Each row is a point on a landscape with many valleys, with its height.
A ball rolls from a point to the lowest of its 2 nearest points, and stops where none of them is lower. Distance is the straight distance between rows; heights are no part of it.
j_953 (h 669): [121 113 137  98  79 124 157 124 146 124 167 132 118 142 113 123 129 148
  97 107 169 150 191 125 133 111 117 106 116 143 141 137 124 154]
j_942 (h 259): [120 130 123  74 116 102 129 149 188 166 143 151 128 164  92 104 112  82
 185 141 108  79 124 141 122 126 140 136  94 122 146 108 100 154]
j_771 (h 671): [122 122 110  60  90 107 103  98 119 115 128 106 110  84 115 109 112 167
 107 166 117 155  86 140 116 107 116 140 150 105  92 108 196  79]
j_997 (h 327): [182 133 101 163 104 118 122 124 118 125 121 126 186 109  93  91 157 162
 137 131  88 127 106 180 107 186 115 100 132 145 170 150 146 130]
j_682 (h 566): [105 146 138 148  94  69 182 111  88 109 119 124 116 158 104  69 154 118
  82 144 115 145 151 122  86 148  93 175 108 175 124 118 161 113]
j_271 (h 436): [140 109 116 115 182 148 145 137 129 186 126 115 118 139 153 125 111  80
 192  97  87 124 124 110  91 119 122 146 143 117 102 128 167 153]
j_140 (h 312): [ 81 185 124  86 108 115 101 125 132  89 147 121 136 103 168 183 125 145
 165  70 170 111 115 126 180 142 140 176 152 137 110 124  93 112]
j_176 (h 376): [190 135  93 141 117  88 124 148 146 150 130 159 136 124  97 104 144 162
 169 111 123 112 102 166  75 160 101  93 127 123 149 159 139 114]
j_342 (h 627): [142 105 146  46  68 140 136 130 153 102  94 114  83 132  62 128  90 103
  91 174 140 160 134 119 157  76 177 103 123 138 171 122 148 103]
j_512 (h 808): [175  70 121 102  61 166 113  76 152 166 155 166 167 146 137 145 110 117
 114 105 143  88 125 185  78 108 139 101 135 140 109 111 126 122]
j_784 (h 727): [102 128 138 103 134 138 153 131 108 103 147  48 110 122 131 105 139  63
  65 167 135 192 123 121 149 163  80 134 167 117 119  93 137 120]
j_518 (h 407): [110 122 110 169 175 106 143 209 149 165 110 146 127 139 142 113 134 123
 174 119 148 122 140 106  93 123 108 107 141 120  95 165 135 187]
j_282 (h 466): [112 162 118 128 150 117 124 155 115  75 130  92  91  79 145 197 130 146
 153 117 143 158 123 125 190 119 142 141 139  80 130 176 134 116]
j_511 (h 569): [132 144 116 139 119 106 138 168 116 114 124 151 136 110 175 159 145 196
 167  95 141 140 112 136 145 143 112 117 159 115 120 139 130 153]
j_104 (h 642): [118 130 100  65  80 139 121 131 109 151 157 112 136  97 141 116 114 173
 130 144 114 184 116 135 118 142  85 128 173 122  81 113 175 114]
j_159 (h 593): [120 133 145 177 142  57 172 131  77 118 127 115 137 169 129  68 175  94
 105 139  89 152 143 150  86 134  84 157  84 151 147 125 133 153]
j_243 (h 531): [ 99  98 161 150 160 140 172 130 107 145 127 112  75 159 120  84 112 120
 115 156  78 174 152  96 106 103 158 128  63 151 140 113 167 117]
j_457 (h 663): [158  66 134 215 111 165 128 155 110 104 124 100 164 113 130 133 146 121
 115 205 115 164 154 138 107 130 123 136 151 138 144 138  91 183]
j_473 (h 635): [182  70 156 125 137 135  70 118 175  83 124 173 110 118 120 173 101 171
 108 127 157  78 155 125 141  94 186 111 103 137 169 159 114 105]
j_528 (h 724): [ 97 122 169 137 157 113 166 122  94  98 112 124  74 137 166 152 117 113
 124 124 118 151 132 121 163  91 169 168  74 105 133 124 161  95]
j_913 (h 236): [131 174 106 142 166 167 144 119 113 124  94 139  90 109 133 157 112 139
 160 100 139 111 113  86 134 139 141 124 148 119  97 116 138  86]
j_373 (h 683): [142  85 128 108 118 175 141 171 174 115 105 149 102 114 125 184  77 111
 148 129 181 125 156 130 108  71 162 126 142 101 115 127 116 134]
j_393 (h 553): [112 111 158 153 144 157 164 112 100 107  98  93 104 159  72  66 130 146
  87 174  77 170 148 114 118 134 170  97  68 154 169 142 159 105]
j_285 (h 691): [ 49 150 143 117 164 126  99 117  96  67 135  82 109 126 171 195 107  92
 141 123 108 131 101 140 198 102 178 187  84  86 129 128 118  97]
j_515 (h 401): [115 109 184 169 175 106 116 129 106 131 138  76  87 114 139 117 129 155
 124 145  87 188 126 104 141 106 141 136  99  99 146 168 188 122]
j_676 (h 246): [ 80 117 158  53 123 148 150 162 165 194 144  98 124 145 110  96  90  65
 149 133 118 145 153 129 140 128 126 150 128 123 127  92 164 150]
j_919 (h 500): [108 103 133 113 107  95 120 156 186 167 135 111 133 111  92 102 109 111
 105 150 192 133 150 138  84  95 137 123 134 117 108 169 195 128]
j_520 (h 379): [147 140 130 183 157 104 131 141  71 115  65 107 166 112 165 124 173 101
 131 117  65 124  77 142 164 143 107 119 155 125 139  56 107 187]
j_34 (h 334): [135 116 139 211 130 106 123 119  81 122  79  81 189 107 143 105 181 108
  84 120  97 134  98 164 134 159  95  97 178 134 123  97 143 180]
j_829 (h 772): [133 137 100 101  46 196 122  90 112 139 165 102 158 161  72 100 131 140
  64 138 135 139 150 142  81 161 131  69 157 180  95 133 112 101]
j_91 (h 596): [172 101 115 186 140 104 134 152 129  92  64 158 134 102 145 143 160 103
 132 180 153 119 127 150 148 111 123 147 116  87 177 139  66 145]
j_535 (h 634): [109 140 123  98 128 134 119 113 130  93 145  87 143 117 168 145 135  55
 134 125 157 109 110  92 148 143 121 178 183 122 106  95  76 167]
j_628 (h 428): [ 87 175 114 101 137 121  95 138 124  71 136 130 107 103 137 194 129 203
 140 116 143 122 105 150 196 116 140 103 125  86  93 149 117  88]
j_654 (h 507): [120 146 101 174 145 171 144  96  96 135 144 116 146 147 123 100 136 148
  83  76 152 143 173  89  80 146  99  66 166 179  85 126 146 147]
j_882 (h 767): [160 122 133 140  85 157 144 117 142 132 132 177 151 136 147 147 109 247
 118  86 161 132 146 145 139 155 134  87 128 130 142 142 142 128]
j_989 (h 729): [181  86 110 138  51 138 149 157 152 123 110 173 124 127 112 155 105 155
 121 163 174 127 119 167  81 120 120 123 133 103 106 125 127 102]
j_981 (h 598): [134  76 138  92  66 181 144 116 131 124 105 108 121 149  90 112 113 119
  66 189 131 163 141 168 140 112 165  69 115 126 147 125 143 110]
j_596 (h 307): [138 113 178 149 152 122 139 115 110 165 114  96 126 117 124  86 139  94
 142 162  82 166  84 163 165 140 144 145  88  87 182 118 150 123]
j_62 (h 493): [ 58 173 121 100 158 125 120 156 107 130 117 103 116  87 162 182 103 128
 156  69 174 171 132 139 183 127 145 169 141  84 109 170 173  87]
j_138 (h 483): [107  87 169 166 151 119 133 157 112 151 180  86 142 156 167  98 149  37
 112 137 131 168 143 131 102 115  95 160 124 121 130 115  98 207]
j_856 (h 787): [108 118 114 137 181 116 123 116 144 147  94 136 115 137 137  98 132  74
 151 159  92  80  78 130 118 112 149 135  95  91 110 106 152 124]
j_765 (h 701): [144 112 155 165  97  85 117 104 156  57 104 144 165 132  99 128 151 210
  63 144 139 113 160 168 135 150 112  94 126 110 164 173 101 144]
j_329 (h 554): [165 185  92 153  86 121 161 136 131 135 158 125 127 130  87 121 139 142
 119  83 195 140 145  92  73 170  68 126 185 175 112 136  75 127]
j_627 (h 458): [111  78 147 104  69 119 112 125 143 151 152  99 139 137  93 101 104  71
  58 168 170 145 155 141  90  75 136 134 130 138 102 137 188 117]
j_82 (h 782): [ 86 130 119  83 141 138 145 155 148 179 143 104 157 143 123  95 136  40
 101 136 141 133 135 164 112 155  72  95 167 111  81 106 158 126]
j_323 (h 279): [158 148 101 102 133 161 161  98  89  97 103 109 101 101 145 166 120  91
 156 102 126 142 113 115 168 147 132 158 151  98 141 108 121  80]
j_605 (h 695): [123 118 184 191 125 130 123 134  87  98 128  45 158 116 123  92 150 131
 105 173  84 177 118 124 149 175 102 156 154 135 162 104 117 178]
j_747 (h 257): [170 125  98 140 122 147 149  65 113 138 136 134 113 147 103 102 131  87
 114 101 141 114 153 104  87 119 124 121 132 163 133 123 111  97]
j_620 (h 710): [114 120 181 148 129 145 170 145  84  86 126  55 139 116 149 124 147  88
  92 164 117 198 106 136 183 174  93 150 162 105 151  69 111 147]
j_848 (h 800): [124 111 116  72  96 180 158 145 138 171 135 120 131 141 135 138  96  67
 116 122 167 139 154 143 106 134 105 119 180 114  72  99 156 110]
j_715 (h 824): [ 68 164 111  79 142 142 185 150  97  88  96 152 108 136 170 177 107  97
 133  67 188 156 139 150 148 143 131 141 123 110 104  82 129  46]
j_254 (h 539): [ 77 167 145 155 138 101 164 124  69  89 129  92 146 159  95  69 162 147
  54 139  93 164 183 117  86 155  75 112 132 183 107 118 145 142]
j_16 (h 404): [143 110 134 164 164 107 105 144 123 136 103 157 129 118 180 128 120 145
 174 135  92  80  73 105 118 154 157 184 125 138 142 143 163 142]
j_850 (h 429): [119 123 137 172 135 109 146 171 114 123  79 149 170 120 171 135 161 102
 152 150 118 102  91 161 150 142 113 137 137 102 132  79  89 197]
j_164 (h 709): [129 116 131  70  90  62 137  98 124 146 176 154 124 147 155 115 137 112
 140  92 110 123 120 178 121 103 106 129  98 131 132 106 149 126]
j_661 (h 758): [155  98 149 112  97 141 107  99 168 118 144 184 155 141 147 169 129 215
 116  86 160  94 127 171 152 124 157  71 103 115 146 132 109 121]
j_842 (h 739): [ 71 153 110  95 170  94  80 152 145 147 107 141 116 103 141 121 106 137
 160 161 126  93  68  97 106 109 131 174 137  96  58 112 162 117]
j_111 (h 375): [116  62 158 148 144 148 137  99 130 118 132 121 130 148 147 120 143  67
  77 174 137 133 174 141 126  68 138 115  92 119 131 110  89 159]
j_131 (h 557): [ 94 167 127  95 117  91 109  99 141 179 117 156 144  75 110 115 122 194
  92  83 202 132 127 120 152 121 115 162 152 115 100 157 184  66]
j_216 (h 484): [109 143 129 157 144 160 155 112 105 139 129 113 150 122 147 110 129 146
 131  94 118 129 140  97 136 160 110  94 159 164 102  97 151 165]
j_955 (h 403): [171 105 124  97 143 163 130 128 150 198 118 118 152 123 121 115 108  84
 197 117  80 110 124 150 122 141 137 148 141 111 159 139 148 150]
j_332 (h 665): [157  98 126  96 120 169 142 184 172 109  85 130 101  83 113 187  72 138
 168 130 173 153 143 144 145 101 178 125 130  84 159 158 145  94]
j_352 (h 321): [145 150 103 205 175 117 112 161 127 117 113 134 163 116  82  82 154 163
 128 128 121 101 131 126  56 153 127  79 142 173 125 179 138 152]
j_490 (h 310): [163  80 132 128 130 142 101  85 140 155 122 136 144 105 162 133 142  57
 118 164 124 158 180 160 127  48 134 124  99 102 183 120  84 152]
j_760 (h 741): [114 137 118  83 120 147 147 111 103 114 174  77 138 151 105  80 152  20
  66 158  98 167 136 139 118 161  88 123 145 153 122  89 124 108]
j_86 (h 474): [143 116 130 162 171 131 121 182 136 154  78 150 156 124 172 133 141  71
 195 146  97  86  90 129 135 143 133 180 134  94 154 108  86 200]
j_72 (h 480): [132 154 110  88 131  98 104 131 145 109 171 152 102 128 130 159 144 194
 144 107 121 124 118 150 162 105 120  49 108  89 114 153 107 105]
j_421 (h 568): [165  93 140 140 146  95 136 165 136 121 104 138 107 106 145 141 137  75
 160 173 113 146 119 138 151  98 138 187  92  94 187 135  94 152]
j_976 (h 380): [175 140  99  75  93 183  96  81 125 100 150 105 120 105 111 131 123 175
 145 148  86 134  82 115 125 157 133  89 163 135 124 115  96 104]
j_861 (h 761): [133 135  90 139  53 146 132 114  92 119 169 108 167 177  67 105 158  81
  65 160 128 120 156 155  67 162 123 108 138 179  78 129 112  89]
j_659 (h 560): [161 135 124  59 114 159 104 112 147 137 170 151 123 128 148 210 108 146
 186  46 111 112 122 165 166 101 151 106 129 104 143 144  98 106]
j_773 (h 258): [170 103 127 134 111 161 147  77 103 167 105 102 160 109 102  71 141  75
 123 161  58 166 115 186 151 152 134 122 106 115 205 117 139 116]
j_253 (h 494): [172 157 105 170 166  91  95 163 144 105  93 132 124  95 145 148 148 107
 166 121 161  81  76  78 137 170 133 168 184 126 156 164  85 144]
j_500 (h 606): [125 157 110 128  90  97 128 156 104 126 128 147 129 104 133 113 144 203
 139 149 114 155  94 129 120 166  88 144 155 146 100 114 153 134]
j_221 (h 207): [169 164 110 163 155 161 126  87  76  96 105 148 143 109 169 193 143 137
 162  56 121 108 114 114 163 136 123 124 160 125 129 105  72 129]
j_279 (h 529): [188 117 108  90 125 142  96 104 135 117 176 174 111 138 131 172 137 164
 157  99  88 127 138 149 164  98 136  72 103 111 168 152  68 129]
j_995 (h 586): [155 167 122 124 110  88 102 107 161 170 134 153 128  98  86 116 117 205
 112  86 176 110 123 103 100 159 114 139 141 154 140 167 169  76]
j_796 (h 255): [120 165  96 138 118 163 122 122  98 111 133 103 152 128  73  64 132 163
 119 156  76 144 126 109  84 173 130  90 138 190 121 118 140 125]
j_60 (h 781): [104 112 131 156 177 156 125  99 128 140  96  81 135 134 105  71 133  40
 103 188 101 107  93 117 119 130 152 121 105 121 127  94 134 124]
j_651 (h 543): [186 102  96 121 140 117 116 141 143 136 128 118 111 109  95 129 122  61
 172 165  96 144 130 110 113 105 134 164 126 120 181 132  94 140]
j_257 (h 623): [138  48 150 136  67 181 145 130 105 138 143 103 128 152 109 107 109 102
  88 202  91 182 153 158 113 106 156 119  98 148 146 116 142 126]
j_19 (h 614): [157  75 153 159 152 129 113 139 173 112 117 163 124 112 145 161 104 141
 142 131 162  91 144 120 148 113 180 148 115 134 179 167 130 147]
j_96 (h 620): [138 104 133 100 128  95 107 153 156 111 164 133  84 123 112 138  97 156
 129 136 129 141 154  93 114  67 156 127 105 137 137 163 166 127]
j_404 (h 425): [154  84 139 171 124 140  87 142 159 127 139  85 146  98 113  94 101 126
 121 189 131 115 130 101  96 165 160 186 153 171 156 166 153 157]
j_633 (h 516): [111 117 157 145 175 121 147 132 103 113 128  97 146 108 184 149 165  57
 114 129 146 167 152 140 187  99  99 120 132  82 137 118  77 175]
j_901 (h 452): [ 79 161 138 171 155 119 163 159  98 163  90 142 141 140 168 107 135 121
 139  95 130 115 107  97 128 157 111 136 150 151  92  90 158 159]
j_610 (h 574): [156 103 120 125 105 164 154 113 135 112  96 107 116 121  60  85 127 140
  93 183 110 155 138 154 132 138 167  75  96 131 182 157 127 110]
j_435 (h 813): [ 97 134 120  44 118 170 164 145 131 134 113 144 110 140 152 169  85  82
 136  72 183 144 146 137 114 115 113 143 158 120  72  74 141  61]
j_79 (h 486): [106 103 151 152 109 139 138 106 120  93 102 155 151 141 158 121 138 179
 100 169 123  98 104 159 131 130 131  99  96 126  99  88 132 139]
j_825 (h 680): [152  99 147 181  70 145 136 134  95  84 125  68 177 108 107 125 161 142
  95 186 118 173 143 142 143 183 105 144 179 140 149 131  92 177]
j_772 (h 696): [107 128 111 128  80 141 161 151 146 100 131 134 119 149  82 114 125 152
  74 159 188 143 182 129 101 128 108  85 134 145 102 135 105 133]
j_55 (h 530): [120 166 100 141 108 134 151 133 115 164 171 137 145 156 122 102 142 141
 119  68 169 131 169 102  63 151  70  94 159 187  71 114 102 150]
j_20 (h 398): [129 109 165 164 165  93  62 156 162 129 158  88 123  93 139 122 111 163
 129 160 124 119 125  64 139 148 154 190 141 152 169 195 171 150]
j_823 (h 705): [136 109 108 128  99 148 145 177 170 135 127 163 100 133  96 144  93 152
 134 146 187 136 153 117  70  97 124  97 131 125  95 142 116 120]
j_764 (h 479): [116  90 161 170 157 115 113  88 100  70 143  91 130 145 148 108 153 142
  90 170  88 148 151 110 100  97 114 126 110 142 116 139 115 161]
j_161 (h 751): [127 136 103 117  94 148 175 113  71  99 157 103 138 182  81  83 157  57
  55 161 101 154 176 154  91 151  99 105 121 177 122 105 113  96]
j_798 (h 147): [143 170 120 152 171 181 110 168 153 128 131 176  96 143 116 205 101 151
 205  91 110  61 116  99 175 140 162 112 102 131 134 138  71 109]
j_866 (h 646): [174 118 119  58  77 146 154 153 160 118 115 115  89 102  71 151  89 116
 132 130 172 173 149 111 140  87 159 101 149 105 167 146 136 101]
j_667 (h 356): [102 124 198 170 186 115 124 130  89 135 138  90 106 138 150 121 139 121
 155 154  72 168  85 126 173 127 132 156  83  80 156 110 132 145]
j_675 (h 745): [ 80 113 153  86 132 111 149 125 138 112 118 123  87 137 129 119 116 105
 102 157 135 144 127 128 156  92 143 115  85 103 130 103 160 108]
j_281 (h 333): [155 137 108  61  92 182 141  96 125 140 133 112 126 115 124 126 125 130
 163 129  79 132  99 147 167 163 134 105 147 114 151  98 112 124]
j_916 (h 658): [100 143 113 103 179 140  97 116 115 100 149  97 143 123 191 187 134  71
 166 100 114 102 105 121 179 114 143 149 148  86 110 121  80 161]
j_357 (h 210): [183 123 102 171 112 191 177  92 100 114 103 141 139 130 121 133 131 117
 117 109 145 141 162 121 125 149 115 100 157 147 139 104  86 131]
j_622 (h 378): [109 158 155 175 179 115  70 154 130 122 142 118 108  95 129 143 108 201
 133 145 113 104 139  43 177 161 154 180 142 174 144 173 166 132]
j_629 (h 497): [133  94 126 114 139 112 127 141  99 133 158 110  87 141 131 102 109 123
 142 159  61 178 131 112  68  87 130 143  87 148 115 124 176 141]
j_533 (h 361): [ 97 139 142 153 173  89 103 137 122 150 152 143 108 149 158 127 119 136
 160 136  66  81  88  72 144 141 164 201  91 156 135 120 161 148]
j_190 (h 297): [129 206 127 175 161  70  76 113 100  96 107 149 110 115 125 176 145 234
 101  72 144 112 122  69 153 148  95 151 166 135 102 180 132  76]
j_424 (h 513): [108 128 125 126 133 124 142  96  75  70 153  92 116 165 125  89 144 151
  88 148  76 168 166 104  93 119 101 105 116 157  90 126 130 130]
j_921 (h 449): [171 111  95 178 132 166  99 155 132  97 120 100 135 104 107 115 117 132
 157 195 105 114 109  83  90 174 143 161 173 170 135 134 117 156]
j_468 (h 410): [ 84 138 135 135 114  90 129 107 127 101 102 162 145 141 163 127 147 172
  90 131 178  91 116 148 112 113  99 125 121 117  67  98 135 115]
j_795 (h 437): [140  64 182 206 179 108 130  96 108 120 132 107 123 139 161 119 140 163
  96 128 104 166 163 125 108  87 130 128  86 111 152 177 156 143]
j_847 (h 289): [110 187 115 196 141 127 144 161  94 102 100 112 161 131  51  55 155 174
  97 152  94 118 149 122  54 171 130 113 132 188 120 142 148 141]
j_969 (h 523): [ 82 166 144  97 133  79 125 108 148 160 141 122 120 100 144 145 127 128
 118  81 179 134 133 132 178 113 135 153 140  97 130 164 190 100]
j_575 (h 434): [ 97  56 174 154 134 157 135 151 139 153 151 105 138 161 162 119 115  47
 102 177 138 135 142 139 108 103 138 149 116 122 107  99 110 187]
j_42 (h 332): [ 91  94 158  53 127 126 129 129 178 182 149 126 137 158 130 117  98  41
 128 110 143 101 143 146 117  81 121 131 119 111 104 105 152 151]
j_180 (h 358): [131 128  86 185 153 104 124 201 132 147 141 147 160 138 115  86 152 127
 148 132 130 114 141 133  32 130 116 114 137 164  98 181 121 182]
j_668 (h 589): [106  85 174 140 148 131 111 134 169 146 144 122 125 124 156 128 106 143
 131 145 129 117 140 118 139  98 173 133  98 126 140 154 152 158]
j_555 (h 628): [107 152 137  93  83 141 115 111 163 137 135 167 119 163  69 104 117 241
  83 128 159 132 149 117 108 124 136  66  96 180 112 135 100  89]
j_806 (h 202): [139 184 121 125 163 152 110 139 176 149 114 150  92 125 102 171 103 156
 183 109 139  74  87  82 131 138 141 112 120 139 106 114  83  74]
j_322 (h 83): [142 138 120 142 161 196 152 127 151 143 107 179 107 146 130 178 114 144
 177  90 120  94 158 118 192 112 174  76 102 122 171 136  75 132]
j_454 (h 518): [187 139  86 138 170 105 126 131 136 137 102 125 103  97 125 131 143  57
 176 111 150 115 110 104 132 128 112 158 166  99 151 157  88 138]
j_262 (h 748): [185 106 119 166  54 151 169 132 119 139 108 177 149 133 135 154 111 210
 115 112 169 132 121 162  86 155 123 128 137 123 130 117 161  98]
j_68 (h 592): [109 159 116 136  97 112 106 110 155 139 113 169 143 128  54  84 133 226
  78 146 163 110 132 135  84 140 112  85 111 153  96 136 143  81]
j_277 (h 155): [154 132 111 148 147 201 168  92  90 100 101 155 121 132 161 175 119 140
 151  82 123 127 148 118 173 121 148  80 130 128 140  96  85 121]
j_713 (h 402): [ 52 155 164 131 177 111 144 185 125 187 106 132 142 150 186 130 134  89
 174  86 125 116 104 124 157 141 120 170 128 106 100 112 155 168]
j_14 (h 451): [147 127 119 185 190  96 154 185 128 153  99 159 121 131 165 152 158 108
 167 100 142 134 125 117 137 118 129 135 125  96 145 177 122 180]
j_81 (h 583): [146 135 140  37  78 160  94 112 135 130 150 148 115 118 135 189  78 156
 171  72  94 126 108 152 175 108 178 143 119 126 157 124 158  87]
j_691 (h 788): [140 103 114  93  58 200 127  99 149 151 157 142 141 160 104 131 117 155
  96 129 156 125 132 158  93 127 127  59 135 150 101 115 100 126]
j_345 (h 222): [141 129 153 164 145 141 131 100 114 115 101 126 146 112 142 128 140 162
 149 142  81 112  95 128 196 164 163 119 125 122 171 116 137 144]
j_905 (h 625): [178 126 103 182 138 107 166 121 151 129  87 174 131 128 106 124 162 101
 115 126 179 111 162 148 125 109 110  96 104  98 171 140  65 138]
j_961 (h 459): [171  82 112 101 116 137  94 110 124 130 175 131 140 129 137 110 110 122
 157 141  60 130 117 119  68 110 149 144 116 169 139 127 150 144]
j_947 (h 713): [ 81 155 101  86 164  91  94 117 114 134 138 121  78 120 112 103 113 132
 125 161  98 125 114  74 114  88 133 156 116 133  78 102 179  89]
j_464 (h 159): [144 151 132 163 162 152 134 102 125 134 105 166 141 134 128 136 155 140
 157 102  87  88 129 137 204 142 150  80  85 131 188 116  92 147]
j_21 (h 753): [ 89 158 167 132 115  85 102 106 168  90 129 169 113 149  86 125 140 247
  83 127 147  96 172 108 175 134 138 115  97 150 144 163 129 110]
j_926 (h 545): [121 113 112  98 101 104 103 137 181 166 140 152 136 115  91  97 116 188
  99 128 174 126 131 154  81 106 124  88 126 110 100 163 180  95]
j_681 (h 644): [136  63 125 166 102 179 126 156 111 128 155  87 165 128 101 110 134  88
  97 217  99 177 167 166  83 110 141  92 121 127 111 146 103 153]
j_928 (h 422): [158 105 112  65 111 168  56  96 148 135 154 117 119 126 109 124  92 153
 157 139  69 102 101  97 101 129 165 116 141 165 135 118 145 117]
j_438 (h 260): [182 106  98 117 146 147 120  76 119 184 114 133 135 108 129 108 141  22
 133 130  99 160 167 154 120  73 108 112 113 102 175 124 111 115]
j_112 (h 742): [130 105 126 113 140 112 167  81 116 173 130 152 136 155 149  97 145  73
 107  92 118 118 139 177 118 102 113  84  89 108 128 109 154 121]
j_559 (h 377): [ 53 174 116  56 132 123 118 145 138 102 152 136 119 124 149 182 126 143
 148  90 165 123 122 156 183 118 130 109 122  91  85 114  99 102]
j_517 (h 673): [149 127 116 178 121  80 121 101 160  98 119 150 170 156  90 111 147 193
  63  95 185 103 157 157  85 132  97  60 130 111 135 177 104 131]
j_201 (h 818): [109 120 134  65  80 188 147 140 135 178 154 150 155 144 158 150  94 147
 159  85 147 120 141 147 110 138 103 125 171 136  78  90 138 139]
j_300 (h 528): [133 150 113 100 129 101 121 139 158 151 133 156 119 124 127 138 128 156
 165 102 140 112 107 141 134 131 116 103 122  99 112 138 125 125]
j_30 (h 470): [167 119 122 185 168 154  98 117 154 105  97 117 132  92 119 131 124 112
 153 155 136  78 108  72 139 158 153 154 167 152 155 138  96 150]
j_168 (h 354): [119 177 138 184 168 141  89 152 124 113 127 161  94 116 142 189  99 196
 157  92 148  74 134  48 167 153 158 180 132 182 127 170 133  99]
j_22 (h 640): [135 153 141  77  84 148 116 132 184 162 146 178 119 138  95 140  95 211
 138  92 155 109 126 114 121 130 136  85 113 168 124 117  97  88]
j_452 (h 342): [ 98 149 118  68 144  86 100 127 161 146 166 144 109 173  90 102 124  85
 150 139  81  72 114  90 116 111 162 156  69 146 143  96 112 144]
j_366 (h 544): [111  77 141 151 109 143 135 135 155 148 116 174 143 147 136 111 122 149
 130 163 129  94 124 163  98 120 145 111  95 132 125 117 145 148]
j_312 (h 191): [114 169  94  90 136 132 119 118 119 155 156 133 116 133  93  76 122 153
 165 122  73 113 116 102 111 155 129 119 115 168 112 108 147 115]
j_445 (h 626): [114 114 154 146 134  66 168 127  98 125 144 123 131 143 165 106 168 126
 112 128 110 160 125 154 138 128  94 141 109 111 134 125 136 163]
j_710 (h 278): [155 123 135 183 122  97 115 111 119 115  96 114 171 100 135 113 156 167
 116 126 117 109  97 152 152 177 121 115 148 133 161 133 146 161]
j_252 (h 482): [123 137 148 187 182  86 144 145 113 121  96 121 130 118 181 156 172  77
 127  89 162 136 136 128 178 106 122 144 131  81 154 172 103 161]
j_931 (h 676): [ 95 160  91 102 158 135  80 137 100  80 148 106 118 121 177 219 111  97
 180  89  99 117  81 157 186 111 165 189 120  79 128 144 100 114]
j_49 (h 296): [188 130 110  93  82 137 166  72 113 112 130 119  99 119 114 137 115  90
 115  93 141 141 133 124 129 121 123 145 153 135 151 103 131  78]
j_231 (h 765): [119 111 108 138 163  93  80 140 149 107 105 130 120 105 139 120 133 118
 144 195 121  88  59 127  94 108 125 145 124  81  90 127 135 131]
j_48 (h 693): [130 155  96  75 136 106 100 102 141 113 131  94  82  93 102 114 121 129
 126 146 131 137 104  92 113 104 117 125 147 114  86 134 160  75]
j_172 (h 668): [116 137 148  97  87  57 155 126 126 116 149 155 137 140 188 142 166 134
 118  86 164 128 132 169 155 114  92 161 113 105 125 139 122 147]
j_692 (h 645): [109 112 175  91 106  79 133 125 151 123 190 115  93 123 123 143 114 159
 102 103 161 168 194 103 154  72 143 140 111 149 145 173 163 151]
j_2 (h 763): [123 104 115 133 157 144 166 134 121 205 122 126 156 163 142  92 140  17
 129 116 113 116 136 174  97 135  87 110 130 109 113 117 154 138]
j_737 (h 575): [181 140 102 182  82 102 136 150 114 107 121 130 134 138 121 133 156 125
 127 124 173 114 129  91  73 164  81 170 182 177 116 149  85 155]
j_499 (h 256): [130 156 130 153 142 134  93  91 107  65 124 129 151 109 183 190 141 150
 137  64 163  95 111 120 166 144 147 158 163 125 122 144  96 128]
j_632 (h 212): [176 126  93 114 110 167 115  57  97 149 122 120 162 124  92  77 157  51
 100 152  77 150 160 169 113 111 135 101 107 152 189 127  91 107]
j_432 (h 374): [180 149 115 103 142 164 118 104 151 175 117 137 129 117 115 137 110 118
 199  89  89  96 106 120 167 156 155 126 139 114 170 131 125 113]
j_642 (h 144): [114 126 130  69 119 120 170 170 158 188 144 115 130 167  84  79 122  34
 160 146  93 132 129 158 133 153 118 143 100 118 167  94 108 157]
j_132 (h 237): [121 203 127 146 127  74 105 113 126 108 104 171 124 109 118 162 142 235
 115  84 173 109  88 109 136 136  95 122 144 120  86 134 116  80]
j_819 (h 604): [152 127 118 120  86 104 112 118 127  93 162 109 134 123 145 124 143 119
 124 142 137 122 115 105 113 149 109 196 174 158 117 121  95 166]
j_170 (h 263): [ 94 170 107 115 163 126 126 123  95 180 155 135  81 138 132 124 113 162
 172 101  47 137 124  93 153 125 135 133  91 140 115 136 190 101]
j_494 (h 766): [115 106 134  91 154 130 126 109 123 112 127  90  87 139 130 107 115  48
  98 182 106 137 123 101 134 100 140 149 108 121 124  88 131 120]
j_530 (h 647): [197 132 106 200 115  82 142 118 155 120  96 181 159 143 101 131 160 146
  92  97 211  93 152 142  98 132  93 113 135 121 167 166  75 125]
j_896 (h 835): [ 40 150 114  80 146 150 155 193 103  90  77 130 125 107 164 163 100 113
 141 128 181 159 122 146 138 153 122 172 141 110  65  76 127  74]
j_821 (h 323): [ 83 176 129 118 123  87 120 116 119 116  85 186 115 119 134 136 142 209
 101 113 200 109  94 126 114 112 101 134 115 106  51 104 131  50]
j_275 (h 313): [ 58 179 121 133 175 120  92 151 113 157 172 125  89 154 126 145 110 157
 151 141  45 110 103  72 177 128 147 152  83 138 119 130 154 145]
j_840 (h 828): [156  90 126  97  40 148 144 107 131 167 168 156 157 138 161 129 103 159
 141 103 127 131 132 165  94 137 119 132 147 158 113 118 164 143]
j_875 (h 612): [152 181 131 113 110 124  87 124 185 193 150 162 144 115  83 123 114 200
 155  82 149  89  93 112 112 185 113  99 137 177 139 131 102  79]
j_516 (h 707): [ 51 165 154 134 167  94 150 111  73  74 114 102 101 134 180 167 141  87
 113 103 132 148 110 148 196 109 143 162  84  85 119 112 139  84]
j_690 (h 412): [118 106 136  55  78 100 102 115 153 155 159 103 123 150  89  99 104  25
  91 147 133 131 123 130  87  73 131 138 131 142 106  98 167 117]
j_871 (h 330): [124 193 128 189 173 116  94 120 124  91 112 134 102 122 117 172 133 197
 129  87 171  88 136  38 139 140 128 149 155 160 103 157 103  99]
j_367 (h 521): [134  92 137 138 160 142 135 147 105 135 159  88 140 123 145 113 156  18
 103 170 131 199 163 138 132 112  73 130 141 105 140 110  62 174]
j_175 (h 450): [ 91 137 139 128 172 133 111 181 141 148  93 135 154 131 204 163 126  96
 200 105 132  78  89 124 132 128 148 196 143 103 103 136 127 172]
j_560 (h 335): [ 77 143 144  78 116 115 166 173 139 161 134 139 131 138 160 129 110 116
 168 123 128 130 121 136 153 151 119 178 129 118 120 107 140 154]
j_74 (h 728): [120 129 159 137 110  76 126 102 159  87 129 171 140 138 142 146 146 210
 102 112 154  90 150 156 171 128 129 115 101 115 157 157 117 137]

For each start below, name the point where the ball stops.
j_91 -> j_132
j_829 -> j_281
j_21 -> j_642
j_866 -> j_281
j_112 -> j_632
j_257 -> j_281

Call two points neighbours if one is among the 2 nearest of the other. Go from one point of each pair to the other, from neighbour to neighbour, staying as low as possible. Name the highest point that can't be avoided.
j_312 and j_642 -> j_452
j_312 and j_632 -> j_367
j_281 and j_132 -> j_823
